Points on a hilly landscape, in no order, each with its height.
From any point a ball rolls to the lowest of the 2 points nearest to it. It stops when none of these is lower. Distance is the straight distance between rows; heights are no part of it.
Z_540 height 286: [-16 -11  16   6 -12  12 -10  23  16  20  15 -36  -7   7 -31   4   2  -1
  15  28 -20   1  26  -5  -5   4 -19   8  12   2 -12   7   7   0 -10  -1
  -3  27]
Z_694 height 169: [-15 -14 -35  -7  21 -36   7  -9  -2  13  -4  -3   0   8  17 -12 -20  -8
 -28   5   1 -29  35 -23   9   5  10  -2 -19 -25  15  11   6  12  12  -2
 -34 -20]
Z_408 height 303: [ 15  -9  -4  15  18 -16   8   6   5  -2  18  10  18  -9   4   1 -37  -1
 -20  13 -14  -4   1  -1 -39   8  -6   9   7 -13 -13   7 -19  11   4   4
 -23 -27]
Z_378 height 561: [ 17  10  22 -10  -3  14  17  15  20  -4  17 -19   2 -10  -3  -1  -7   7
 -25  16 -33  13 -14   3   3   4  14  -9  12   3 -20 -17  12  -4   2  26
  -4  12]
Z_403 height 430: [ 18  -6   5 -16  17 -15   1   6  31   7  20 -19   3  -4  -6 -12 -23   7
 -32  13 -17  -3  -1  11 -14  12  11  -1  -6 -12 -11   0  -9  12  22  13
 -21  -2]
Z_178 height 629: [-22   0  32   7  -6   9  12 -23  12 -15  -4   9  -9   2 -15  13  29 -16
 -11 -21  16   8   4 -10  14   6   0 -14 -13  20   2 -11  25 -11 -22   2
   6   9]
Z_578 height 425: [ -6  -4  17  -8  13  21 -26  14  -6   7  14 -14 -15  14 -16 -19  10  11
  42  18  -5  18   5  24 -12  -1  -8   3  -6   1 -11  -3   2  27   9  -5
   4  19]
Z_383 height 148: [ -3  -7 -24  11  11 -40  -4   4   5  16   0 -14   8  -3  12  -3  -6  -9
 -22  -6  -1 -23  28 -32   2  -1  17 -10  -5 -29  -4   7  -5  12  10 -14
 -32 -16]
Z_158 height 131: [ -1 -16 -18  -8  32 -40  22 -24   6   5  -5  -1  -7   8  -2 -12 -13 -13
 -36  -3   0 -21  30 -26  13  15  20 -13 -18 -19   9  13  16  28   5   2
 -16 -18]
Z_567 height 762: [ 10   6  -4 -19 -10   9  -2  -1 -13 -26 -14  21  -3   5   5  -5   7   9
   1   2  17  -9 -25  12  18  -8  -9   7  -8  16  15  -9   6 -15   2  14
  13  13]
Z_210 height 240: [ -1  21  14 -15  -6  19  -9  17  23 -10   9 -10 -10  14  -4 -18  34  -2
  -9   6 -13  -2 -35   3  18   6   7 -15  -3   8  -9 -31   3 -21  13   8
  -4  31]
Z_911 height 527: [-10  -8  -7  -6  -6   1 -42  -2   2  10  13 -30  -6   9  -2  -2   3   6
  26  -1  18   1  15  14 -22 -23 -14  15 -17 -17   4  16  -7  10  18 -20
  13   0]
Z_522 height 482: [ 26   5   0 -17   5  -7   0  13  10  14  25 -35   1  -8   0 -12 -27  13
  -9  24 -28   7  -3  14 -11  -1  11  -4  14 -17 -13   2  -6  18  21  22
  -8   3]
Z_303 height 722: [  6  24  11  23  10   6  15   0 -31   5 -22   5  -6 -10  11   4   8 -11
  12   5 -13   8  -6 -23   3  11  19 -20  24   8 -14  -9 -16   9 -15  -5
  -2   0]
Z_586 height 507: [ -8  -6   5  -2  -2  10 -25   5   7  -4  12  -1   4   4  -6   0   8   4
  23 -13  18   5   5  26 -15 -11 -10   2  -6  -5  -2  -1 -13   5   6 -16
   6  -1]
Z_517 height 295: [ -5  19  20  -5   6   0   0   1   2   1 -21 -10 -15  16 -15 -17  43 -18
  12  -4 -10   0 -10 -17  27   9  18 -22   7  21  -1 -14  26 -12   2  16
 -14  26]
Z_964 height 518: [  3  -1  18 -10  16   2  18 -25   2 -34   1  40  -5  -2 -24 -10 -10  10
 -22  -3  15 -12 -27  -5   9  20 -15   9 -22  16  20 -10  26 -20   0  21
  -5  14]
Z_509 height 542: [-15   5  30   5  -9  31  21   7  12 -13  13   6   0  -6  -6  15  12  -5
 -17  -5 -15  17 -13   9  10   2  12  -8   8  12 -28 -29   6 -13 -20  15
  -1  15]
Z_427 height 591: [ -1   5  12  -7 -13  -2  -5  13  -6  21  -8 -16  -8   9  -9   7  14  -2
  33   7  -1  27  25  10  -8  -9  -5   4  20   7  -4  21  10  20  -3   5
   7   1]
Z_459 height 307: [ 14 -10   9   9  25 -13  21 -17  -6 -22   9  41  12  -8   5   4 -25  -1
 -28  -4  -2 -11 -18 -16 -14  15   8   6 -10 -13 -16  -4  -2  -8  -3  -5
 -12 -17]
Z_504 height 363: [ -1  -6  13 -12  -4  11   8 -14  10 -18  13  13   9 -14   6  12 -14   4
 -21 -17   0   9  -9  23  -8 -15   6   6   6   2  -8   0   4   0  -7  19
  15 -13]
Z_982 height 659: [ -5   7 -22  17 -26   2 -11  13  -1  27  -2  -5  11  -1  24  13  15  -1
   4 -15   2  -2   2  -8   3 -13   2   6   1  -8   4  -2 -37 -17  -2 -23
  15  -6]
Z_107 height 237: [  6 -14 -15   9  40 -34   8 -18 -16  -9 -21  25  -2  10  -7 -21 -16 -12
  -2  -1  13 -15   9 -24  -5  14  13  -4  -8 -11   4   3  -2  28  -1  -6
 -27 -17]
Z_181 height 610: [-11 -20 -30  -4   1 -12 -26  -6  20   4   9 -16   9 -12  12   4  -2  -5
 -21 -12  19 -28  14  -4  -6 -11  -5   2 -20 -24  21  11  -6 -12  12 -21
  -9  -9]
Z_63 height 205: [  1   8 -16   4  -6 -26  -6  11   3  26   1 -28   2   0   9   9   2  -7
 -12 -17 -10 -12  33 -20  -1  -6  19  -4  10 -21  -8  13   0   2   7  -4
 -12  -8]
Z_229 height 483: [-10   1  17   1  -5  31 -10  14  -4  -6  11  12   4   4  -8   1   7   6
  33   3   3  17 -12  35 -11  -6 -11   9   1   8 -17 -10 -14   7 -10 -11
  10   9]
Z_93 height 253: [ -7  -9  21   9 -11   6   8  26   5  30  15 -33  -4  -2 -27   7 -12  -2
  23  22 -26  23  30  -3 -17   2 -12   6  28   2 -20  13   8  14 -10  11
   0   7]
Z_984 height 336: [  2 -15  18  -1  13   1  13 -23   6 -20  21  35  14 -11  -3   7 -22   4
 -33 -28   6   2 -15   9 -14   1   2  12  -5  -6  -9  -2   7  -9  -6  15
   1 -18]
Z_880 height 203: [-35 -16 -27   4  -5 -14  -4 -11  -2   6   8   5  16   0  42   3  -3   6
 -15 -22  11 -29  23   0  14 -26  22   1 -16 -24   9  -4 -17  -6  -9 -21
   0 -44]
Z_33 height 489: [  9 -14  10 -29  18  -6  10 -25   2 -11  -2  30  -8  -5  -9 -19 -21   4
  -9  -2  11  18 -14  26  -6   0   5   5  -2   0   6  -3   9  29   1  30
  -5 -10]
Z_524 height 300: [ 11  21   4  -9   5   6 -21  25  24   0  24 -20  -1   6   6 -16  20   1
  -4   0 -17  -7 -19   2   1   8  15 -16  -1 -11 -16 -23 -12 -10  25  -2
 -17  23]
Z_106 height 390: [ 20   4   4 -28  -4   6  10  -8   7 -13   6  -1  -5  -4   6  -1 -13   8
 -23   7  -6  19 -19  24   2 -13   8  -1   7   0  -7  -6  13  14   5  23
   9  -3]
Z_960 height 416: [ 33  13  -7 -29  -2   6   8  12  -9  -8   7 -14  -8  -9  18 -15  -7  17
  -9  31 -20  23 -27  18   9 -13  12  -8  13   3  -7 -11  17  16  13  29
   6   7]
Z_4 height 350: [ -3  -4  -7  18  21 -24  -1 -19  -6 -19 -12  35   5  -2   2  -1  11  -4
  -5 -28  23 -22 -15 -31  15  13  15  -6 -30 -10   4 -25   7  -7   2 -29
 -12 -11]
Z_906 height 553: [-25 -20 -23 -21 -10   4 -27 -23  -8 -12 -12   4  -9  11   5  -8 -14  -4
  13 -12  24  -8  20  29  10 -30   5   7 -19 -13  23  21   6   7   0  -4
  27 -30]
Z_375 height 98: [ -2 -14  -5 -10   7 -17   6 -17 -16  -4 -29  18 -12   8 -14 -13   2 -14
  19   0  29   7  18   7   0   2 -12   2  -7  17  18   9  18  20  -2   8
  -4   0]
Z_278 height 535: [  8  -2 -15  -7 -17   3 -13   4 -17  -3 -10   0   3   8   7   1  -9   6
  20  15  11   1   2  15  -7 -18 -20  12  -3   5  12  10 -10   6   6  -4
  13   5]
Z_563 height 566: [-13 -20 -11 -20  -8   7 -15 -29  10 -16  -4  -1   0  -4  -9   8 -16  -3
 -11 -17  19 -10  11  22   9 -17  -4   9 -20  -6  30  28  13  -8   1   5
  28 -15]
Z_388 height 628: [ -5  -2 -24  -7 -13  -9 -29   3  11   7  -1 -23   3   6  14   2  23  -5
  -8 -17  11 -19  10   2  13 -19   3  -5 -13 -11  14   8  -6 -15   6 -17
   3  -1]
Z_422 height 567: [-10  -1 -11 -14 -10  -7 -38  -6  -3   3 -23  -4 -13  24  -4  -9  30  -2
  36 -12  25  -4   6  16  11 -16 -14  -1 -14  10  21   7   0   3   9 -19
  11  12]
Z_619 height 326: [  7  -4 -18 -10  -4 -13   9  -6  -4  -5  -5   2   7   2  17   9 -13  -2
 -22   4  -5  -3  13   6   0 -12   5   1   4  -5  -1  11   4  10   1   8
  -5 -15]
Z_944 height 619: [ -3 -10  22 -22 -13  10  26 -15   4 -16  -5   0 -12  -4 -12   4  -6   3
   4   9   7  24   6  18   8   1 -13   5   9  30  11   8  41  13 -18  31
  17   5]
Z_761 height 440: [ -6  -7  27 -21   9  13  -7  -1  14   3   4  -6 -13  12 -23  -9  10   1
  32   9   4  26   9  30 -10   2   1  -3   5   6 -13   1  14  33   4   6
   8  10]
Z_715 height 540: [-11 -17 -12 -18   0   1 -37 -17   4  -3  -4 -14 -12   9 -11 -11  -5   1
  25  -7  24  -4  23  27  -3 -16 -11  12 -20 -12  23  24   5  16   9 -10
  23 -10]
Z_708 height 594: [-11 -30 -26   6  12 -13 -19 -17  11 -12   6  14  10 -20   1   5  -8  -1
 -22 -21  35 -42   8 -15   1   1 -14   8 -31 -20  29  16   8 -29   7 -20
  -9 -15]
Z_764 height 328: [ -6   7   6  21  19 -14  -2 -14  -1 -13 -21  20  -3   4 -11  -5  29 -16
   5 -22  15 -15 -10 -34  15  19   8 -20 -17   7   4 -24   9  -9  -3 -24
 -15   9]
Z_654 height 605: [  7  -4 -10  -5 -22  14   9   5 -18  -8  -4 -10  -4  -6   3  16 -15  16
  27  31  -1  25  -2  12  -1  -8 -37  12  20  24  11  20  25   8 -11  12
  20   4]
Z_907 height 598: [  2   7   4   1 -25  12  10  22 -21  19  -5 -21 -13  -3  -7  12  -8   2
  38  27 -16  33  11   0  -3  -9 -19   5  30  16   0  23  19  15 -12  11
  10   6]
Z_791 height 123: [ -7  -1   3 -14 -11  21 -22 -13  21 -23  12   2   3  -4  -5  -5   3   6
 -13 -30  11  -7 -26  26   8 -15  11  -1 -16  -9   7  -9   2 -27   6  -4
  22  -4]
Z_905 height 754: [  7  16 -13  -4 -20   5  12  -3 -18 -20 -23  21  -3   1  21   1  16   8
 -11  -5   6 -24 -26 -12  30  -1  -2   6 -11  20  22 -15  -2 -35   1  -5
  10  12]
Z_58 height 706: [-19  13  23  49  22   6  -8  11  -1  11   4  12   8  -7 -13   7  19 -18
  24 -11  -6  11  -1 -16 -14  24  17 -25  14  -7 -26 -15 -31   4 -14 -27
 -17  -5]
Z_10 height 579: [  2   2 -27   3  -7 -22 -15   8  -6  10  -8 -17   2   7   8  -5  -7  -3
  -8  12  10 -22   8 -17  -1  -3 -17   3  -9  -8  20  12 -13  -6  19 -10
 -18   8]
Z_11 height 634: [ -9   5  21   6   2   4  14  -5  16  -6   2  -5  -2   5 -12   7  21 -14
  -9 -12  -5   8  11 -12   4  11  13 -16   5  13 -10  -5  19  -8 -11   1
  -4  10]
Z_656 height 453: [ 11 -13  16 -25   2  11  -3  -5  -5   1   9 -15 -17  -4 -12  -8 -11  15
  28  17   1  32  10  34 -14  -5 -10  12   3   9  -6   9  22  41   3  12
  16  -5]
Z_692 height 170: [ -3  -2  16  20  22  -2  19 -10  -8 -17 -19  22   0   2 -21 -18  -3 -11
  17   7  11  -7  -6 -24 -11  25  -6  -2   4  16  -4  -8   1   4  -9  -4
 -19   5]
Z_825 height 640: [-11 -10  21  17  12 -12   9   3  15   6  -2  -9   3   3 -27  -1  14 -15
  -3  -5  -3   0  30 -24  -8  19   0 -11   6   9  -7  11  12   7 -11  -8
  -8   4]
Z_521 height 577: [-13  -2  -3 -15   0  -5 -39  -5  10  15 -12  -8  -9  16  -3  -8  40  -8
  32 -32  19   8  12  29   5 -13  12  -7  -3  -8   5   5   5  16   9 -21
   3  -4]
Z_707 height 405: [ 11   9   2 -12   9  -2 -33  10  -7  18  11 -27 -14  18  -4 -19  13   8
  32   3   0  14   9  23 -10  -9   8   0  -2 -16 -14   5  -6  32  22  -2
   1  10]
Z_312 height 182: [  9  32 -30  31 -26  12  12  21 -21  49 -25  -6  -8   1  28  17  -6  -3
   6  14  -7   8   7 -31   9   2  -4   8  16   8   9  11 -18 -20 -10  -4
  18  -1]
Z_145 height 585: [ -9 -23 -23  10   1 -18  -3 -19 -14 -21  -7  27  15 -11  10   7 -11  13
 -25 -15  26 -49   3 -24   3   5 -16  20 -26  -9  29  12   1 -34  -5 -22
   3 -12]
Z_324 height 625: [-14   3  21 -11 -20  14  15 -12   2 -13 -13  -1 -13   7  -7   6  24  -7
   2  -2   6  12   5  10  17  -3  -8  -8   5  31   6   2  30  -8 -14  13
  15  13]
Z_180 height 728: [ 11  16  -3  17  -3   4  26  -3 -21  -5 -18   8   4  -6  17  13   0  -4
 -11   0 -13   3 -10 -25   8   8   8 -12   8   8 -11  -9 -11 -12  -8  -8
   3   0]
Z_635 height 641: [ -4  11 -23   0 -31   4 -28  13   0  21   4 -28  -3   5  22  14  26   3
  11 -10  -3 -10   6  -2   8 -24  -2  -2  -1  -7  15  12 -15 -18   4 -22
  21   5]
Z_97 height 503: [  7 -19  11 -16  21 -10  28 -35  -6 -16  -9  45  -2  -3 -18  -7 -28   3
 -22  -7  13   6  -5   3  -4  12 -10  10 -12   7  11   5  21  18  -8  27
  -5 -14]
Z_640 height 461: [  0   4  13  -5   3  17   7   9  -4  -8   0  13   0  -1 -10  -8   0   2
  16  13  -1  19 -14  17  -7   1  -6   0  14  12 -14 -13  -6  11  -7   9
  -7   8]
Z_684 height 578: [-13 -31   2  -8  10   0  -8 -32  25 -15  13  11   5 -11 -22   1 -15  -4
 -17 -29  13 -14   2  12  -4   7 -16  11 -25  -4  26  21   6  -7   3   4
  10  -6]
Z_975 height 318: [-11  -6   6   4  -1   2 -10  20  18  16  10 -36 -10  11 -28  -6  11 -10
   7  27 -12 -15  17 -24   5  16 -21  -2  -2   4   5   9   5 -13   2  -6
 -16  34]
Z_490 height 558: [ -5  -7 -26   7 -16 -14 -10   3 -15   5  -8 -10   7   2   8  11 -22   4
  -3  14  13 -17   6  -2 -10 -14 -30  23 -10  -8  24  20 -10  -8   8  -8
   0  -4]
Z_935 height 213: [ -9  -7  18  17  -5  17  21  16   7   8  14 -10  13  -8 -15  15 -21   2
   1  22 -22  20  14   3 -21   5 -14   5  22   8 -20   6   1   7 -22  11
  -3   0]
Z_39 height 484: [-16  -3  15  16 -12  38   1  22  -2   8  14  10  15  -3 -10  21 -11   5
  27  14  -6  21   8  23 -22  -3 -24  16  17   0 -21  -3 -20   3 -21 -12
  12   5]
Z_755 height 97: [ -2  -1 -14 -10  16 -27  15 -21  -4  -5 -20   7 -11  14   7 -10   3 -15
 -23 -12  14  -6  17 -17  16   5  23 -15 -14  -1   6   1  17  15   1   7
 -13 -10]
Z_779 height 204: [  6  -1   7  19  40 -22  10 -23 -16 -23 -25  31  -6   3 -18 -20  -6 -16
   9  -2  15  -7 -15 -26  -6  22  16 -11  -1   0 -11  -7  -5  25  -4  -7
 -21 -11]
Z_552 height 736: [ 17  22 -10  30  -2   3  22 -14 -25  -1 -19  26  -6  -5  20   5   6  -3
  -2  -1  -7  -9 -29 -39  23  14  27 -11  -9   2  -7 -24 -24 -20  -6 -28
   8  -2]
Z_488 height 208: [  3  13  -6   7 -24  -9  -9  17  14  30  20 -44   9   0   1  24   8  -5
  -9  -6 -18   0  29  -8  -6 -17   2  -2  14 -12  -8  23   2 -10   4  -1
   2   3]
Z_645 height 346: [ 12  21   0  -8  -1  -4 -18  25   7  19   3 -20  -4  13   5  -9  29  -1
   9 -12 -19   0 -12   3  11  -6  28 -16  12 -12 -15  -7 -13  -5  18  -1
 -11  17]
Z_32 height 134: [ -5 -13  17   0  20  -5  16  -6 -10  -8 -20  22  -5  -3 -33 -19  -8  -3
  27  14  16   8   7   2  -8  12 -15   3   7  28   5   5   7  23 -10  12
 -10   4]
Z_20 height 541: [ 17  17   6 -11 -13  19  -1  24  17   6  27 -37   5   0  12  13  -4   9
 -14  18 -39  10  -7   9  -1  -4   6  -8  15  -6 -20  -2   3  -9   6  11
  10  15]
Z_191 height 715: [ -6  28  23  42  24  16  -4   5 -20  12 -10  15  -9 -11   2   0  15 -13
  24  -2 -18  17 -12 -17  -3  23  27 -27  33   1 -22 -21 -36  13 -11  -9
 -10  -2]
Z_778 height 275: [ 13 -10 -11  11  24 -26  13 -12 -22 -16  -6  23   5  -2   8  -6 -24   1
 -14   1  -3 -14  -4 -16 -11  11  11   0  -3  -9 -12  -2 -12  10   2  -9
 -19 -22]
Z_26 height 511: [  1 -20   5 -14  23  -8  10 -28  -5 -24  -2  40   7   0 -22 -10 -18   8
  -8  -7  25 -10 -12   7  -9  22 -23  18 -14  10  21  11  16  -5  -4  22
   5   1]
Z_196 height 687: [-17   5  11  28  -7   0 -23  12  24  27  15 -14  18  -8   3  16  40 -11
   7 -43  -2   6  14  -2 -12  -6  17 -15   8 -18 -22  -7 -16  -7   1 -30
  -7  -9]
Z_2 height 382: [ 21   6  -8  -9   3  25  11  16 -23 -20   4  21   9 -15  12   0 -29  25
  12  29 -11  10 -43  14  -4   1 -17  14  12  11  -6 -12  -4  -8   1  20
  11   6]
Z_487 height 26: [ -8  -2  -9  -4  -8   1 -11 -14  10 -12   1  14   5 -12  17  -3  14   6
 -21 -35  13 -15 -15  12  15 -14  24   1 -15 -15  10 -22 -10 -23   1  -8
   7 -10]
Z_467 height 554: [  3   0  -3 -14  -5   4 -19   4 -14  -3 -18  -1 -13  21  -5 -15  19   5
  32  15  17   0  -4   9   5  -5 -20   0  -6  16  14   0   2   5   9  -5
   5  21]
Z_537 height 364: [ 14  -5 -14 -18   5 -30  20  -8   3  11 -10 -21   2   4   4  -6 -22   2
 -29  12 -15 -14  25  -5   8   2  10  -2   0 -11  12  18  17  17  10  21
 -15  -7]
Z_949 height 459: [-11  -5   7  25  -4  16   8  12  -6   2   5  10  14  -5  -6  16 -12  -2
  17   4   1  -3   3   0 -22   6 -26  13   5   9  -8   1 -19 -13 -14  -9
   1   2]
Z_922 height 612: [  2 -11   9 -18 -18  15  10  -8   0 -14  11 -11   0  -9   1  14 -18  17
   6  19  -5  27  -4  26  -4 -13 -19  13  11  20   3  18  29   9 -15  20
  30  -5]
Z_115 height 533: [ -3  11  33   4  -4  20  26 -12   3 -24   3  18 -14  -7 -13   0  10  -2
 -21  -4  -5  10 -24 -11  17   3   6  -7  -7  19 -13 -32  27 -14 -14  19
  -7  13]
Z_267 height 697: [-20   1  24  34  18  -1 -10  11  19   6  18   1  13  -3  -8   8  27 -15
   3 -28  -2  12   5  -2 -15  13  19 -24   6  -9 -26 -23  -8   5  -4 -20
 -15 -11]
Z_41 height 525: [ -9   5  21  -9   4  15  11 -14  18 -29   4  21 -10   6 -27 -10  12   2
 -22  -1   1  -8 -27  -8  18  14 -10  -4 -22  14   8 -27  24 -24  -5  13
 -10  25]
Z_857 height 234: [ 17 -22   4  -3   9  -1   7   0   3  -1  20   4  17 -12  -5  -4 -43  14
 -12  19 -10   9  -7  22 -28  -2 -16  21  14 -10 -11  15 -10  17   3  14
 -10 -17]
Z_650 height 277: [  4  22   7 -13  -3   6   0   5  12  -6  -9 -17 -15  18  -7 -14  34  -9
  -9   5 -11 -16 -17 -20  32  14  -1 -16  -6  17   8 -11  17 -26   9  12
 -13  34]
Z_30 height 745: [ 12  16 -14  17 -20   8  29  -5 -19  -5 -12  29   3  -7  26   7  13  12
  -9  -6  -3 -11 -24 -23  25  12   9   7 -12  12  11 -20 -25 -38  -9 -24
  24   5]
Z_797 height 342: [ 15  16  -7   3 -16  29  15  14 -19  -2  -2  20   7 -15  24  16 -14  17
  14  13  -9  27 -29  20   3  -5  -7  11  22  11  -4 -11 -19  -3 -11   9
  25  -2]
Z_968 height 293: [ 11  20  -2  22  -6  25  19  15 -23  13  -7  33   9 -19  23  10 -15   8
  11   7  -8  16 -24   1  -4  13   4   4  20   8  -9 -16 -42 -10 -12  -2
  13 -11]
Z_213 height 439: [ 17  12   7 -17   3  15   2  21  -6  -3   7 -14 -10  -6  -5 -13   0   9
  16  24 -18  22 -23  19   0  -1   5  -7  21  10 -17 -11   3  18   5  18
   3  13]
Z_187 height 368: [ 17  -3 -11   2  15 -28   3  12  13  12  14 -15   7  -5   5  -6 -29   3
 -28  11 -21 -14   7  -8 -24   5   8   4   8 -21 -12  10 -16  14  22   5
 -30 -15]
Z_238 height 519: [ 28  16  -9 -15 -10   9  -7  24  -4  17  22 -44   0   0  16   9 -14  18
   1  21 -32  15   2  11  -6 -16   0   1  18 -16 -16   8  10  14  13  19
  16   3]
Z_790 height 251: [-19 -14 -20   3 -16 -10   9 -13   1   6   8  -4  20  -7  36  25 -14   1
 -38 -20  -5 -19  34  -7   8 -25  17   3  -6 -20  -1  12  -6 -11 -16 -13
  12 -39]
Z_6 height 161: [  2 -18  21   3   8  15  24  10   6  -6  17   3  14 -22 -14   1 -31  10
  -3  26 -14  25  -5  17 -23   2 -11  12  26   9 -19  -1   4  19 -11  21
  -7 -13]
Z_381 height 676: [-14  12  -8  30 -16   7 -14  26  15  43  12  -9  10  -5  15  19  33  -5
  11 -22   0   1  11 -12  -8  -4   2  -3   4  -8  -5  -4 -36 -20  -2 -31
   2   2]
Z_477 height 136: [-22 -10 -13   6  -6 -10  -1 -17   1  -3   7  17  14  -4  40   2   8   4
 -19 -37  11 -20   0   2  22 -11  40  -5 -17 -26   4 -24 -15 -10 -10 -23
   3 -35]
Z_325 height 415: [ 23  13  -8 -10  -4  21  11  15  -5 -15   7  -3  11  -6  19   6 -17  16
 -14  25 -24   0 -39   3   5   3 -15   8   9   6   1  -8  -7 -16   7  15
   9  10]
Z_305 height 470: [  9 -21  11 -34  18  -4  -5 -12   7  -1   6  11  -7  -5 -15 -12 -16   9
  14   3   9  27  -1  44 -16  -4   3   7  -1  -3  -6  -1   5  45  10  19
   7 -13]
Z_154 height 383: [ -1  -8  -8  33  16 -25  -1  -2  -6  -9  -3  28   8  -7   0  -1   2  -4
   5 -16  21 -23  -2 -33  -9  18  -5   1 -18  -5   2  -9 -17  -9   2 -37
 -18 -13]
Z_751 height 69: [  1  -2 -12  -8   2 -23  19 -22 -22 -11 -39  15 -15  14   1   0   6 -15
  -2  -4  16  -2  24  -8  17  -2   7 -13  -5  17  19  10  25  17 -13   9
   0  -3]
Z_977 height 584: [ -5   5   6  -8  -7 -14 -13  -1   5  18 -11 -15  -6  15  -3   0  24 -14
  18 -17   9  11  23  11   0  -9  11  -7   5   3   1  15  13  12   2  -1
  -1   1]
Z_721 height 172: [  6  26  -7   6 -32   2   3  23  -3  36   4 -33   2   2  16  30   6  -6
   9   2 -24   9  22 -16   1 -12  -3  -2  24  -2  -3  26   3 -10  -7   5
  19   5]
Z_5 height 381: [ 11  14  -8  -8   5 -14 -19  21  -5  23  -9 -19 -10  17  -7 -20  12  -2
  27   9  -6   6   0   0  -4   1  12 -11  13 -12  -5   6 -12  17  19   6
 -12  14]
Z_808 height 769: [ 11  -7   2 -27  -1  10  -4 -12 -11 -23  -1   2 -11   3  -6 -13  -3  10
  10  20  13   3 -19  25  10  -7 -16  10 -14  17  14   5  20   6   6  19
  18  15]
Z_642 height 289: [ -6 -14 -17  -6 -12  -6  -2 -12   2  -3   3  -5  13  -5  20  16 -23   2
 -24  -6   0 -13  18  11  -1 -28  -1  13  -1 -18   5  18  -9  -7  -4  -5
  10 -28]
Z_743 height 557: [ -7  10  14   6  -1  25   9  21  18  -5  16  -6   4  -3  -5   5   7  -4
 -11   9 -23   3 -11  -1  -3   8   4  -9  13   3 -20 -17  -9 -17  -5   5
  -7  17]
Z_858 height 135: [ -3  29 -20  21 -32   2 -12  27 -13  58 -10 -21  -9   5  20  25  11 -13
  18   1  -8  12  15 -19  -3  -8  -3   9  18  -4   6  16 -15 -12   2  -7
  16   5]
Z_362 height 181: [-11   4  17 -14  -5  24  -9  -5  27 -28  27  -9  -1   5  -9  -1   8   6
 -18  -6  -1  -3 -24  18  13  -5   4  -1 -15   0  -2 -25   9 -25  -1   7
   9  14]
Z_909 height 574: [ -9 -16 -25   6 -11 -20  -3 -13 -24 -10 -17  23  14  -2  11  10 -21  12
  -1  -2  25 -29  15 -11   2  -5 -27  26 -13  -3  28  21  -7 -21  -9 -12
   7 -13]
Z_199 height 238: [ 10  23 -12  29 -10  23  14  21 -16  24 -16  11   1  -6  16   8  -4  -1
  11  14 -10   9 -15 -16   2  10  -9   8  11  12   4  -6 -32 -22  -8  -8
  16   1]
Z_532 height 309: [ -6  22  20  10   4   5  10  -9  -5 -16 -24   9 -16  14  -6 -12  33 -12
   0 -16   0  -2 -21 -32  26  11  15 -20  -5  21  -2 -26  17 -13   0  -3
 -11  17]
Z_216 height 353: [  7  -5   4  -5   5 -20  -2   3  18  13  -2 -30  -3   6 -22 -16   1  -6
  -6  19   2 -11  15 -14  -2  19 -17  -2  -6   7  18  13   8   2  15  10
 -17  18]
Z_38 height 606: [  8   1 -23   0  13 -22 -33  16  16   8   2 -27  -4   7   1 -23  11  -5
   0   9   7 -26  -1 -16   0  10  -6 -10 -15 -16  17  -1 -13  -7  31 -12
 -32  22]
Z_606 height 424: [ -1  -7  -4  31   3  -8   5   6  -8  -3  10  24  15 -10   9  12 -12   3
  -2 -10   4 -14  -5 -14 -21  10 -10  10  -3  -3  -5  -2 -32 -16  -8 -23
  -3 -15]

Where does a ball stop that starts at each point below?
Z_743 | Z_210
Z_654 | Z_278
Z_378 | Z_6
Z_39 | Z_210
Z_684 | Z_210
Z_911 | Z_751
Z_984 | Z_751

Call two points neighbours if one is among the 2 nearest of the other. Go from one point of each pair to the other, from neighbour to neighbour, staying as low as possible. Name the highest point that can't be avoided.
Z_487, Z_751 | Z_537
Z_278, Z_383 | Z_10
Z_383, Z_751 | Z_694
Z_383, Z_6 | Z_378
Z_751, Z_858 | Z_488
